Points on a hilly landscape, in no order, each with its height.
A climber steps from a point to the highest of its 2 nearest points, and stops where none of them is higher. Distance is the straight distance between rows; heights are no part of it.
z285 height 3.98: [ -2  -4 -16  -5   1 -30  -8  12 -23  -8  -8  -9  11 -20   0   0 -16 -10
 -16  10  -5  -5  11   6  10  -9]
z570 height 5.89: [  5  33   0  -1  11 -19   6 -19  29   2  10 -21  15   4 -46  10  32 -32
  14   5  -4  23  -3 -24  -1  22]
z486 height 1.74: [ -7 -38  -2 -12  -7  11   4  -1  -6 -23 -18  14  -5   6   2  -2   2   9
 -16  -8   0 -13   7  13  37 -29]
z511 height 1.78: [ -2  34  -3  17   7   2  11 -22 -13  28  19 -21   1 -15  34  17  22  -5
  17 -10 -35  10 -11  15 -42  15]
z520 height 5.78: [ -1  -6  23 -18   6  11  24 -19 -20 -33 -23   8  23  13  31 -34  17  10
 -18  -7  22  -3   0  27 -10 -16]
z716 height 2.42: [-14 -32 -29   9  22  -1 -46   7  45  38   5 -14 -26 -17 -43  16 -15  11
  10  18  14 -16  -9 -23   1  26]
z618 height 1.48: [-17 -14  14 -10  -9  10  10  -9  -6 -35  -2   7  -1   5  10  -6   8   5
  -1 -12  12   5  23  -3  -6 -23]
z81 height 2.65: [-11  10   4   7  18  -5   3 -12  18   6  20 -22   1  -1   3  36  31 -20
  25 -29 -20  -4   9  -5 -22  17]
z386 height 2.76: [  0  30 -10   0 -12 -14  28  -1   4   3  -3  -3  12 -10   5   5  11 -15
 -10   6  18  16  -6  -6  -9   2]
z478 height 4.39: [-12 -23 -26  -6   9 -20 -23   8  -5  -6   9  -8   7 -20 -15  -2  -1 -12
 -14   1 -13  -9  19  10   6   0]
z261 height 5.47: [ 10  15  27  13 -17   6  11   4 -32   8 -21  11  13   6  37 -17 -12  29
  -4   1   9  15 -16   2 -40 -11]
z232 height 3.77: [  7 -24  19 -21  -7  19  18  -7 -50 -16 -24  13   8  34  24 -17   8  15
 -20 -14 -20 -14 -14  27  29 -18]
z456 height 4.89: [ 11 -11  24  -9  -5  22   3  -5 -42 -28 -13  12  16   2  42 -35  -3  29
  -7  -5  -4   9   7  18 -18 -26]
z226 height 6.16: [  7  -3  13  -1   4   0  -9   9 -52  -4  -7  10  24   3  39 -16 -12  30
  -5  12 -12  36   4  14 -18 -33]
z22 height 5.69: [  6  24 -18  29 -17 -18  11  -3  -6  19   3  -4  -6 -10   1   2 -30 -17
  -7  27  -6 -12 -13   5   0   8]
z329 height 4.76: [  4   2 -25  -8  31  -9 -16 -12  25  21  -3 -27   5 -10 -65   2  28 -36
  13   7  -8  10   1 -18  21  36]
z622 height 5.07: [ 10  21   0  20 -21  -4  12  12  -6   6   8   4 -14   6  13  -1 -25  -7
   7   2  -5 -18 -16  -7   3   2]
z756 height 5.00: [ -1  17  25  15  -5  -6   6  -2 -12   4 -14  12  13  -9  41  -2   0  28
  -1  11  11  27  -6  20 -53 -11]
z311 height 3.93: [ 13  35   9  25 -11  12   0  18  -6  -4  25   1  -1  12  20  16  -5   9
  35   1 -42  -2 -18 -17 -14   2]
z579 height 4.38: [-11  11 -25  17  10  -1  -3 -10  35  23  14  -8 -21 -10 -35   4  -3 -17
  11  26  -8 -28  -3 -22   7  22]
z884 height 2.33: [-11   2  -1   5  17  -6  -6 -11  33  13  25 -20  -6  -4 -17  34   4  -7
  26 -22  -5  -5  11 -14 -14  14]
z673 height 1.83: [  2  12  12  17 -13  -8   7  21 -13 -12  14 -11   9 -10  26   9   2   7
  15 -10 -17   6  12   5 -22  -5]
z621 height 3.42: [  5 -14   7  -1 -20   6  13  16  11   7   7  20 -34  22  -8   6 -17  14
  19  -5   6 -25 -23  -7  20   8]
z549 height 0.81: [-11 -52  10 -26  -2  18 -14 -21  15   6 -11  22 -15  39 -12  -7  -1   5
 -11 -21  22  -7  -8  12  36   2]
z479 height 1.61: [  2 -16 -23  14  14  -5 -31  18  26  26   5 -11 -19 -18 -29  15   1 -13
  17   6  -9 -29   4  -1  12  26]
z131 height 1.35: [ -3  13 -25   8  10  -3  -9  14  24  18   8 -12 -14 -11 -11  22  -7  -8
  19   6 -27 -26 -10   1   6  23]
z278 height 1.53: [  3   9  25  -1  -2  11  -3  14   9 -21  15 -20  -1  -8  10   0  10  12
  30 -25  -2 -12  15  -1 -43   8]
z660 height 3.91: [ 20  -9  -5   3 -24   9  -7  26 -12   3  10  14 -30   1 -10  -9 -28  11
  16  15 -15 -27 -24 -15  38  18]
z865 height 1.14: [  6   7 -13   6  -3 -11  -5 -11  -5  -2 -18  -7  17  -8  -7 -21  -4 -22
 -28  16  22   0  18  -4  17  -4]
z662 height 2.35: [ -4  43 -16   5  11   4  18  -7   3  12  26   0  -9   5  17  25 -10  -3
  28  12 -34 -24 -16  -7 -26  -3]
z164 height 2.02: [ 26  10   7  10 -13  -5   7  30 -24  -6  12  -9   3   2  18  10 -12  16
  17 -12 -21  10  -4  -1   4  -8]
z676 height 5.36: [  2  41  16  15   1  12  23   0   5  -2  17  -9   0 -10  26  12   2   6
  32  -1 -22 -17  -3 -13 -42   8]
z256 height 3.21: [-11  -5  -3   4   5  -1 -15  21  19  -1  -2   1 -11   1  -1  18  -4 -12
   3   3   2 -11  17  -8  28   5]
z987 height 2.28: [ 16   0  17  -3 -20   4  17  27 -33 -17  -1   7   2  12  23  -4  -9  14
   2 -13  -2   2 -10   6  16 -18]
z710 height 5.06: [ -6 -39   9 -16 -11  14 -15  14  -8 -29   4  10 -12  32   5 -14 -14  18
  -2 -23  -8  -3   4  -1  15 -14]
z292 height 2.61: [  7 -41   6  -8 -11   8 -24  22  -1   8   5  17 -15  11 -15  -4 -13  16
   0 -11   2 -28 -18   6  34   2]
z404 height 1.51: [  6   8 -32   8  10 -24  -6  -9  -8   8 -18 -19  11 -28 -35  -5   9 -32
 -15  29  10   1  19  -2   9  18]
z60 height 2.51: [ 13 -19  -4 -10 -24  15   2  12 -52  13 -31  14  -6   7  14 -30 -16   8
 -31   8 -14 -15 -32  22  28   1]
z575 height 0.98: [-13 -19 -14  -8  25  -4 -18  -6  26 -20   3  -9   8  20 -46   0  16 -13
  -1  -4  21  30  27 -18  15 -14]
z530 height 1.13: [  2 -45  18 -26  -9  34   0   4 -37  -3 -11  13  -8  47   4  -1   4  19
  -6 -20 -35  -9 -27   8  48   2]
z28 height 5.74: [ -1 -31   3  -3  -8  17 -31  26  -6 -10  17  12   0  24  -7   6 -25  17
  19 -17 -15   5   3  -7  20 -19]
z116 height 2.86: [  3  41 -11  18  14  -6  26 -17  12  -2  -5 -23  12 -16   2  11  13 -33
   8  -6   0  23  14   9 -22   8]
z671 height 1.12: [ -1 -37  17 -11  -6  25   2  -4  10  -1  -4  17 -23  34   8  -3  -1  12
   1 -28  13 -10  -5   9  30   7]
z526 height 3.12: [-10 -54  -7  -9  -5  18 -28  10   9  -2 -11  16 -17   2 -16 -17  -8  10
 -14   4   9 -34  -1  10  40   2]
z3 height 1.26: [  3  -6 -19   7  -8  -5   5  12  15   3 -11   5 -16 -22 -32 -14   9 -13
 -13  21  33 -20  -4 -17  27  15]
z722 height 1.67: [  7  14  33  14 -10   7   3   9 -19 -19   8 -10   7 -15  20  -8  13  11
  20  -7  -7  -6  13   2 -45   1]
z793 height 4.34: [  2 -24  -4  -1  -7  -9   1  -6  28   5   9   6 -13   3 -26   5 -14   0
   8   3  28 -20  -9  -4  23  16]
z726 height 3.72: [-18 -57  -8 -17  12  13 -33  -3  27  -3 -10  20 -15  10 -24  -9  -6  16
 -18   5  19 -11   1   6  35 -17]
z620 height 2.08: [  1 -30   3 -12 -25  15   3  11 -28   3 -36  11 -14  -1   1 -18 -17  -6
 -17  -2  -2 -36 -18  12  31   5]
z825 height 3.14: [ 15 -28   3  -9 -19  18   3  -5 -62  10 -26  21   4  21  15 -33   0  17
 -37  -1 -34   2 -35  29  26  -6]
z411 height 0.91: [ -1   1  -4 -20 -15  -8  10  10  -1 -19  -7  14 -13  -5  -1   8 -10 -10
  -6 -10  22  -6  -2  -5   8  -4]
z194 height 2.20: [-15 -20 -23  -4  22   2 -40  -8  32  28  13 -13  -8  11 -39  27  -6  -3
   4  -2  12  21  -1 -11  -7  14]
z847 height 5.91: [  2  29   0   8   4 -15  23 -13  15  -1   7 -19  -1  -7  -4  26   7 -11
  12  12   1  -3   5 -17 -18  14]
z385 height 2.09: [ -3 -49   7 -11 -10  29 -11  20  -7   8 -16  21 -21  37 -15  -5  -9  21
  -9 -17  -9 -16 -33   0  41   5]
z280 height 2.45: [ -2 -22  -1 -23   7  13  12 -23 -33 -16 -17  19  11   7  32 -33  -7   6
 -37   3  -6  -4   3  20  23 -37]
z459 height 1.24: [ 13 -20  26  -5 -28  41  14  11 -33 -18  -8  25  -3  42   2 -12   5   9
  11 -29 -21   5 -35   7  19  -3]
z999 height 1.52: [  9   9  37   0 -19  14  11  12 -25 -18  -3  -1   2 -13  37 -34   4  22
   9  -1   6   5   5   8 -43  -6]
z21 height 5.85: [  1  47   4  13  14   0  33 -15  -7  16  20 -14  -2  -8  30   4  -8   1
  18  15 -18   8  -3  -3 -50   7]
z307 height 1.44: [-16 -32  13 -10  -3  13   0  -4  14 -23  -9   8 -12  13  -2   7   6   8
  -3 -13  20   7  10  -3  25 -17]
z753 height 3.58: [ -3   8 -14  11  20 -30 -10  -9   1  26 -22  -2  26  -8   6  -9  -8  13
 -31  12  13  49  15  12 -30  -9]
z934 height 3.27: [ -6  23  -5  12  19 -32   8 -21  -2  17 -13 -16  30 -15   9  -2   6 -10
 -22   3   0  37   9   2 -33   0]
z72 height 1.49: [  0   0  10  -4 -29  -4  22  -8   1   5 -15  16 -15   7  13  -2 -18   0
  -8   8  10 -15 -27   5  17  10]
z561 height 6.48: [ -7  -3  11 -25  -6   3  26 -16  -2 -25 -25  11   8  20  10 -19  20   1
 -13  -6  33  -2   4  13   9  -4]
z88 height 3.34: [ -4  17   9 -10  19   8   0  -9   5 -14   9 -20  20 -20   7  -2  45 -12
  14 -16  -1  19  26   8 -30  11]
z815 height 4.40: [-17 -40  -5 -12   7   6 -47  13  29  11   6  12 -13  11 -14  10  -9  20
  -8  -3  15  -3   4   1  19 -14]
z26 height 2.94: [ -4  24   0  -8 -14  -3  21  -7  16 -12  14 -10  20 -12 -22   7  20 -20
   6   1  19  18   5 -11 -16   6]
z190 height 1.47: [  5  -3 -22   7   6  -4  -4   6  18  -8 -16 -13   1 -11 -57  -8  16 -21
 -12  19  25  -2  11 -12  30  12]
z850 height 4.37: [ -5  14   3  14 -11   3   2  11  38   6  33   6  -5   2   2  23 -11  -6
  22  -6 -19 -10  -5 -10  -1   5]
z174 height 5.02: [ -2 -44   1  -8   1  16 -39  22  16   2   7  13 -16  27  -3   6 -16  32
   2 -16   7  13  -8  -2  12 -11]
z830 height 4.98: [ -9 -23 -12 -10  -4 -11 -17  10   7 -12  18  -7   2  -3 -15   7 -13  -1
  -7 -17 -13  -4  17  -4  15 -10]
z640 height 3.20: [ 12 -20  11 -13  -1   1   8  -1 -58   2 -18  21  -3  18  26 -25 -14  16
 -22  -6  -9 -10  -4  10  37 -18]
z908 height 4.60: [  4  13  13   5  -9 -14  -3  -5 -16   0 -16   4  24 -16  31  -2   1  17
 -16   4  12  19  14  18 -22 -19]
z410 height 4.24: [-15   2 -20 -10  27  -4 -15 -28  28  20   1 -28   4  -3 -51  23  28 -29
  20 -10  -9  19  -1  -1   9  39]
z437 height 3.28: [  2  -3 -16  16   2   9 -14  21  29  25  20   5 -28 -15 -19   2 -28   5
  22  22 -16 -40 -21 -14  16  30]
z270 height 3.89: [ -9   0   9  -9 -12 -11  -9   2  -1 -22  -8   5  18  -2   5   8   2  -8
  -5  11  12 -11  24   6  18 -10]
z399 height 4.00: [ 28 -19  16  -1 -16  10  13   7 -64  -6 -23  14  16  19  16 -23 -12  25
 -19  -2 -30   7 -29  11  11 -18]
z488 height 3.47: [ 36  32  -1  10 -15   6   5  19 -25  -5  31   5   3  11   7   5 -19   2
  39   3 -37   9 -22 -23  -2   8]
z770 height 3.97: [  5  -2  19   2 -17   9  -7  23   3  -9  15  11  -3  18  12   1 -13  14
  18 -15  -3 -10  -6 -15   1   1]
z118 height 2.83: [-12 -28  -7  -9   2  -1 -18   6  16  -1  -9   5 -18  -4 -13  -6  -1  -6
 -12   8  17 -10  21 -12  42   0]
z538 height 4.53: [ 11  13 -11   6 -15  -6  -4  30 -18   8  15  -3 -20   0   3  -1 -26  -1
   5   9 -22 -19 -20 -20  12  14]
z148 height 4.47: [ 13  24  10  18 -16  17  15  15   2  -9  18  14 -12  22  16   3 -13  11
  21  -1 -19 -14 -23 -15   0   2]
z609 height 3.88: [ -3 -11  10   1  -8   8  21   0  39   8  11  12 -20  11 -18  15 -21  17
  14  -6  26 -12 -15 -10  15  10]
z147 height 5.01: [  6   0   8 -12  -1 -17   1  -7  21   2  -1   0  -6   6 -33   4  11 -12
   2   4  22   3  17 -13  26   3]
z630 height 2.55: [ -4  33  -6  22 -11 -12  19  -4  -7  14   5   3  12 -18  23   7   1  -3
 -11   9  10  19  -7   9 -34 -14]
z705 height 3.59: [  3  20 -24   5   9 -28  -8 -13  -4  19 -10 -13  13 -29   2   6 -10 -26
 -16  19  -1  12   0  15 -13  11]
z779 height 1.75: [  5 -16  21  -8 -22  12  24   2 -19   1 -16  23 -14  14  13  -6  -9  -6
 -12 -12  -2 -19 -19  13  28  12]
z69 height 3.06: [ -6  25  10  -2  19  11   9 -17   4   3  16 -28   9 -25   0   7  54  -8
  19 -23 -10   5   8   9 -44  31]
z528 height 2.98: [ -2  37 -14  17  12 -21  20 -21   1  26   7 -12   8 -19  19  24   4  -6
  -7  16 -14   2 -16  -7 -31   6]
z487 height 1.63: [ 26   0  13  -2 -23  24   7  20 -36  -2 -12  29   5  24   5 -15 -12   5
   7  -7 -23   3 -34   3  27  -1]
z358 height 3.25: [ -4  12  -5 -13  17 -18 -18 -10   9  -2   0 -19  35  -7  -4   8  32 -31
 -15  -3  -1   6  20  -1   1   1]
z209 height 2.81: [ 10 -12   7 -13  -4  -2   4  -6 -37  -9 -26  22  -4   7  36 -22 -17  13
 -26  -2   2   8   0  27  15 -26]
z208 height 4.95: [ -6 -22 -13   3  10   3 -10   0  41  19   0   4 -30   0 -41  10 -20  16
   8  13  29  -9  -9 -10  17  15]
z250 height 1.93: [  0  14 -32  12  11  -4  -4  10  16  24  -3 -11  -2 -30 -10  11   5 -20
  -6  29  -2 -17   5   5  14  28]
z632 height 1.50: [-13  40   2  12  16  14  24 -32  11  11  22 -15   0 -11  28  15  35  -3
  29 -11 -40  -7 -14   5 -40  18]
z402 height 4.19: [ 37  20  21  13 -21  12   0  18 -44  -5   4  17  17  14  31 -27  -3  24
   4  -4 -19  27 -10  -1 -23 -14]
z138 height 5.14: [-11  -3  14  -5   7   4  15 -18 -18 -24 -22  12  18   7  35 -38  11  21
 -36  -1  11   8  12  19 -14 -40]
z291 height 1.66: [-10  19 -22   1  24 -10  -2   0  22  18   1 -18  -1 -13 -20  21  10 -27
   5   0 -11 -16   9   2   9  28]
z214 height 3.85: [  7   9 -19  11  -4  12 -10  24   8  13  17   8 -35   1 -13   8 -31   2
  17  21 -37 -30 -21 -30  14  18]
z187 height 3.37: [  7 -19   6  14 -19  -8   5  17  -2  11  -1   5 -33   8  -9   6 -18   6
   3   6 -10 -35 -21 -19  33  11]
z268 height 3.99: [ -2   6 -14   1  18 -28  -6 -21 -12   4 -25   9  22  -5   9 -21  -7  13
 -44  18  21  34  12  19 -13 -25]
z871 height 5.34: [ 12   9  -7 -14  18 -15 -13 -11  28   2   1 -13  18   3 -59   0  15 -38
   8   5  -1  18   3 -26  14  15]
z727 height 0.94: [ -6  -8 -12  -2  -1  -9  -8 -17 -25   2 -31   9  15 -12   1 -33  -5 -14
 -51  30  32  -5   6   9  16  -9]
z643 height 3.63: [  4  -7  22   9  -4  14 -17  15  20   0  22   5 -11  28   1  25 -10  19
  38  -9  -7  -6  -5 -20   0  -2]
z679 height 3.80: [-12  10  -7  -8  27   0  -4 -30  25   1   8 -28  10   4 -27  21  40 -24
  27 -29  -8  23   3  -3 -13  40]
z800 height 3.66: [ -5   1  20   1   0  10   5  -9  13 -39  -9   5   9  -2  -2 -33  37  -5
  -1  -8  27  12  22  -5 -27 -19]
z690 height 5.93: [  0  11  10 -19  -8 -15  21 -15   7 -20 -17  -1  20   1   1 -17   8 -12
 -23  -1  33  11  17  -4   1   3]
z760 height 2.50: [ -5 -13 -14 -11 -11   2  -9   8 -15  -2 -11   6 -10 -20  -2 -10  -5 -10
 -13  19  15 -14  15   6  38   5]
z976 height 3.13: [ -5  27  18  -1  -8   4  18  -7  14 -15  16  -2   5 -11  -2  10  16  -6
  19  -5  17   5   5  -9 -41  -1]
z988 height 2.62: [-13   7 -12  -1   8 -26  -7  -8 -21  11  12 -23  32 -17  19   9  15 -10
 -21  -7 -18  20  14  20 -15   1]
z957 height 6.60: [ -3  32  -7   0  18  -3  28 -27  37   1  14 -16   9  -7 -24  26  30 -15
  20   1  -9  11   1 -22 -19  17]
z688 height 4.23: [ -2   6  14  -8  -6 -10   3  -2 -12 -15 -25  12  15  -3  28  -6   3   1
 -19   3  17  -1  10   6   2 -24]
z761 height 5.03: [ -3  -3  16  13  19  -5  -7  -8 -30   6 -19  14  18  -2  28 -10 -14  35
 -10   6  21  45  15  18 -41 -28]
z550 height 3.86: [ -2 -29   6  -7   6 -13 -31   4  35   6  -3   3 -24  19 -21  18 -15  15
   2  -8  17  -6   4 -14  19  -3]
z183 height 2.90: [-11   4  -7  -9  20 -12 -19   0  25   0   6 -16  11   3 -22  15  20 -26
  -4 -10   5  10  11 -13   1   8]
z949 height 1.20: [-12 -32  -5 -14  10   0  -4  -2  20 -25 -13   6   3  16 -32  -3  15   0
 -10  -4  24  15  24  -8  29 -19]
z392 height 2.10: [-14 -27   5 -14   4   8  19 -19 -19 -37  -8  18   1   9  17 -16   4  11
 -23  -4  -3  -3   9  20  17 -47]
z371 height 3.05: [  3  38  -1  21   9 -15  21 -20   3  15 -16 -27  15 -20   8   8  19 -13
  -7   0  -3  31   6   6 -46   7]
z932 height 4.88: [-10  27   6   8   5  10  19   6  27   6  41  -8 -10   1  13  20   4   2
  29  -3 -15  -8   1 -16 -24   9]
z224 height 3.51: [ -5  -8  -4   0   7  -6   0 -14 -22  -1 -33  26  12   6  32 -24 -14  18
 -48  11  17  27   2  34 -14 -32]
z533 height 1.36: [  3   0  39  -8 -28  31  27  -3 -21 -19 -13   9  -8   1  31 -26  12  22
   2 -15  16  -6  -6  13 -20  -4]
z668 height 3.65: [  1  15   4  -6  17  -4   1  -9   6 -17  -1 -11  32 -12   2  -4  26  -8
  -4  -9  15  11  26   1 -21 -10]
z572 height 5.45: [  9  21   2  -7   3 -24  13  -7   7   1  -5 -13   0 -13 -17  17   6 -15
   0  11  14   1  21 -20  12   6]
z78 height 3.01: [-10   1  11 -11  13   0  -8  -4  18 -10  23 -17   3  -2   1  22  31  -5
  17 -24  -1  15  24   1 -16   8]
z394 height 4.35: [  4 -25  25 -17  -9  35  14   3 -39 -32 -14   9   2  22  26 -36  -4  18
  -4 -20 -12  -7  -4  22   3 -24]
z182 height 2.03: [ 18   0  -4   6 -27  13  -5  23 -43   3  -9  22   0   6   6 -19 -28   3
 -11  11 -15 -11 -37   3  30   6]
z451 height 2.07: [  4  32  12  31  12  -3  10 -11 -26  35   9 -10   4 -20  39   9   4  14
  12  -6 -23  24 -11  11 -60   5]
z458 height 1.04: [ -1  17   5  -7 -10   2  24  12   1 -14  -5   9  -8  -7  21   8  -9  -4
   9  -5  16  -2  -2  -8 -14 -11]
z423 height 4.50: [  5 -24 -10 -17   2 -20 -12 -10  25  -4  -8   0  -7   9 -55  -3  15  -7
   2  11  35   5   4 -13  26  -1]
z768 height 1.19: [ -6   1  22  -8 -22  23  25   2  -5 -16   0  13  -8   3  19  -1   3  12
   6 -17  12 -11  -9   4  -6  -4]
z978 height 2.79: [-11 -21 -23  13   6   7 -36  18  39  39  17   1 -38 -11 -23  16 -21  15
  19  22  -1 -20 -20 -17   8  24]
z675 height 3.35: [ -1  10  24  -3 -12   7  14 -10  15 -22   1   9   8  -3  -8  -6  24  -7
  10 -14  32  -3  13  -1 -22  -9]
z401 height 4.79: [ 28   0  24   2 -24   8   7   8 -47 -12 -22  19   5  17  34 -23 -11  22
  -5  -5 -13  14 -24  -2 -16 -13]
z873 height 2.32: [  7  19   3  23   2 -20  -4  -9 -16  27   4  -7  16 -19  26  15   1   5
  -1   2  -6  25  -1  13 -47 -13]
z331 height 0.77: [-13   1  -5  -1  -5  -2  -1 -13 -28   3 -16  11  13  -3  22 -20 -20  -7
 -42  15  25  14   8  13  16 -12]
z310 height 2.88: [ -4 -18   5   0 -10  11  -1  24  -1  -7   1   5 -21   7   0   9 -17   6
  10  -3   0  -7   7  -2  41   5]
z508 height 2.91: [ -9  19 -11  -5   5 -18  -2 -13   7   6   9 -16  24 -19  -3  10  32 -26
  -8 -14 -15  10   8  15 -26   6]
z664 height 3.56: [ -1  10   1   8  -6 -11 -13  11  -4   3   6  -2   7   2   9  14  -7 -10
   8   1   1  -8  13   7   8   3]
z883 height 5.35: [ 20  45   1  17   2  -3  17   2 -29  16  24  -4   0  -3  27   1 -21   9
  16  12 -21   9 -14   0 -36   1]
z926 height 5.49: [  8  -7   6 -10   7   7  -9   2 -40 -22  -5  12  19  10  42 -24 -17  13
 -13   3 -24   8   9  13  -2 -43]
z812 height 1.91: [  3 -22  -5   3   1  -8 -34  29  13  11  17  -9  -8 -20 -20   5  -4   1
   9   8  -3 -40   6   1  25  21]
z744 height 0.67: [-14  -6   7   0  -5  -6  11  -7  40 -12   5  -9  -1   6 -27  16   8  -5
  20 -11  23  17   6 -19  -8   2]
z866 height 0.55: [ -8  -3  -2   2 -12   7  20 -13  30 -20 -10   5  -6   9 -24  12  -4 -17
  10  -6  29   0  -6  -8   6  -3]
z836 height 3.90: [  5   3 -21   0   2 -22 -20   6 -22  13 -13  -5   7 -19  12  -7 -26 -10
 -27  19  -8   5   6  16 -12  -4]
z365 height 5.10: [ -9  27 -20  21  -6  -5  19  -6  23  13  19  -6 -15  -5  -9   7 -15 -20
  -1  29  -2 -15  -7  -7   2  14]
z665 height 5.73: [-16 -22  -9 -11   9  -6  -7  -9  14 -22  13  -9  13  -8 -11  -7   0 -19
 -18 -15   4   9  37  -1  16 -18]
z639 height 2.58: [  7 -12  -2   5 -16   2   5  28 -17 -10 -15  13  -9   0  15   2  -7   1
  -4   4  -6  -8  -5   0  29  -5]
z736 height 3.83: [  0   4 -13  14   0  -4  -5   9  47  16  26   3 -20  16 -20  22 -20  10
  22   4  -8 -16 -11  -2  -3  10]
z691 height 4.05: [  2  11  11  -8  14   2  10 -20  -3 -30 -15  -2  18  -6  11 -26  30  -1
 -13  -3  18  14  33   6 -33 -32]
z102 height 1.33: [  1   1 -23 -14  12 -14  -4  -4   0  -2  -9 -18  20 -24 -32 -21  13 -27
 -31  16   8   4  19  -2  25  -3]
z859 height 7.44: [ -4  35   0   0  20   3  30 -31  31  -6   4 -18  -1 -16   1  21  24  -8
  32  -7 -19   0   5 -11 -42  15]
z802 height 1.69: [  3   8 -28   0  16  -5 -13   4  21  12 -14 -17   6 -31 -38  -2  15 -32
  -8  23  11 -10   4  -9  16  23]
z42 height 4.56: [ -7   4  -1  -1  19 -13  -1 -23 -12 -20 -16  -1  29   1  23 -28  12   8
 -32   4  17  18  21  11 -19 -36]
z129 height 5.57: [  4   4  27   5  13   6 -15   1 -41  -1  -3   6  23  -9  40 -26  -1  33
  -2   8   1  29  16  14 -44 -22]
z447 height 5.46: [  6   1   0 -14  -3 -16  17 -28 -15  -8 -25  -1  21  -1  -2 -33  -8 -10
 -34   8  27  22   4   8 -10 -15]
z338 height 3.71: [-17   1 -25   8  18   0 -11  -3  47  27  31  -7 -23  -3 -28  26  -3  -7
   9   7   0  -1  -2 -23   8  24]
z799 height 2.22: [ -6   2 -17  15 -10  -3 -12  19  -9  13 -11  -5 -16 -30  -7  -1  -2 -16
  -7  26   7 -24   1  -1  17  13]
z363 height 2.21: [  3 -28 -10  -1  -7   7 -44  32   6  16  12   9 -25  -6 -17   5 -17  13
  11   4   6 -27 -12   3  26  13]
z366 height 3.46: [ -8 -17  16   0   0  -5 -26  12  43  10  16   0 -12  18  -1  25  -4  19
  21  -9  11   4   6 -16  -5   0]
z205 height 4.97: [ -1 -41 -24  -9  18   0 -38   5  31  16  -5 -14 -12 -11 -51   5  -8   6
   7  14  27   5  16  -6  14  11]
z161 height 4.81: [ 27  29  11  15  -4  -4   1  14 -34   9  18  -1   9  -3  34 -16  -8  23
   6  -1  -8  22   0   8 -40 -11]
z806 height 1.90: [-10  24 -20   2  25  -5  14 -19  23  20  34  -9 -15   3  -2  30   0 -11
  20  -3 -31 -25 -11 -10 -18  13]
z606 height 2.57: [-11 -13 -23  -6  19  -9 -33   4  31  10   9  -8  -6   1 -47  19  14 -24
   4  -1  14   7  11 -11   8  11]
z322 height 0.80: [ -4   0   9  -5  15  -1   3 -10  27 -19  -2  -7  12  21 -38   1  23 -12
  12 -11  24  26  19 -23  -3  -4]
z321 height 1.99: [ -1   7 -13  15  18  -5  -1  -7  11  16  36 -15 -24   6 -10  29  -7  -4
  33 -17 -18 -11  -1  -5  -7   8]
z306 height 4.25: [ 10  11  -4   8  -7 -17  -8   6 -30  14  -6   7  15 -14  31  -2 -23  11
 -16  11  -3  16   1  18 -13 -17]
z880 height 3.30: [ -5  23 -23  12   2 -21   5 -13   7  26   1 -15   9 -24  -4  24   5 -21
  -8  19 -22  -2  -9   6 -11  13]
z123 height 1.43: [  1 -35  25 -21 -12  27  21  -6 -14 -18 -13  20  -8  27  13  -2   6   4
  -6 -31   0 -13 -14  15  23   1]
z893 height 2.68: [ -4  39 -17   1   2 -13  13   2  -3  13  18  -9   2 -16  20  25  -1  -5
  13  -2 -27  -2 -20   0 -26   6]
z849 height 1.65: [-10   0  18   0  -6   3  -2  12 -13 -30   2 -11  10   0  28  -9   6   4
   2 -12  -2   8  21   5 -15 -23]
z967 height 1.58: [  2 -37   5 -10 -23  20   0  18 -40  -7  -9  19 -11  32  -6 -11  -5   9
 -19 -15 -18 -16 -25   2  41  -8]
z655 height 5.65: [  3 -22 -18   3  10   0 -20   0  46  17   8 -11 -19 -13 -59  -2  -7  -2
   8  16  21  -4  -2  -5  14  30]
z490 height 6.52: [ -9  49  -7   5  22   4  44 -27  24   2  25 -14  -4 -10  17  11   2   3
  23   9 -33  -6   0 -12 -40   4]

Call two points neighbours if one is among the 2 nearest of the other. Go from one point of each pair to the other, from neighbour to neighbour, staying as high as possible. Name the lowest point that can't be avoided.
z401 and z665 | z836
z358 and z401 | z988
z22 and z28 | z366
z859 and z261 | z402
z859 and z655 | z187
z21 and z622 | z338
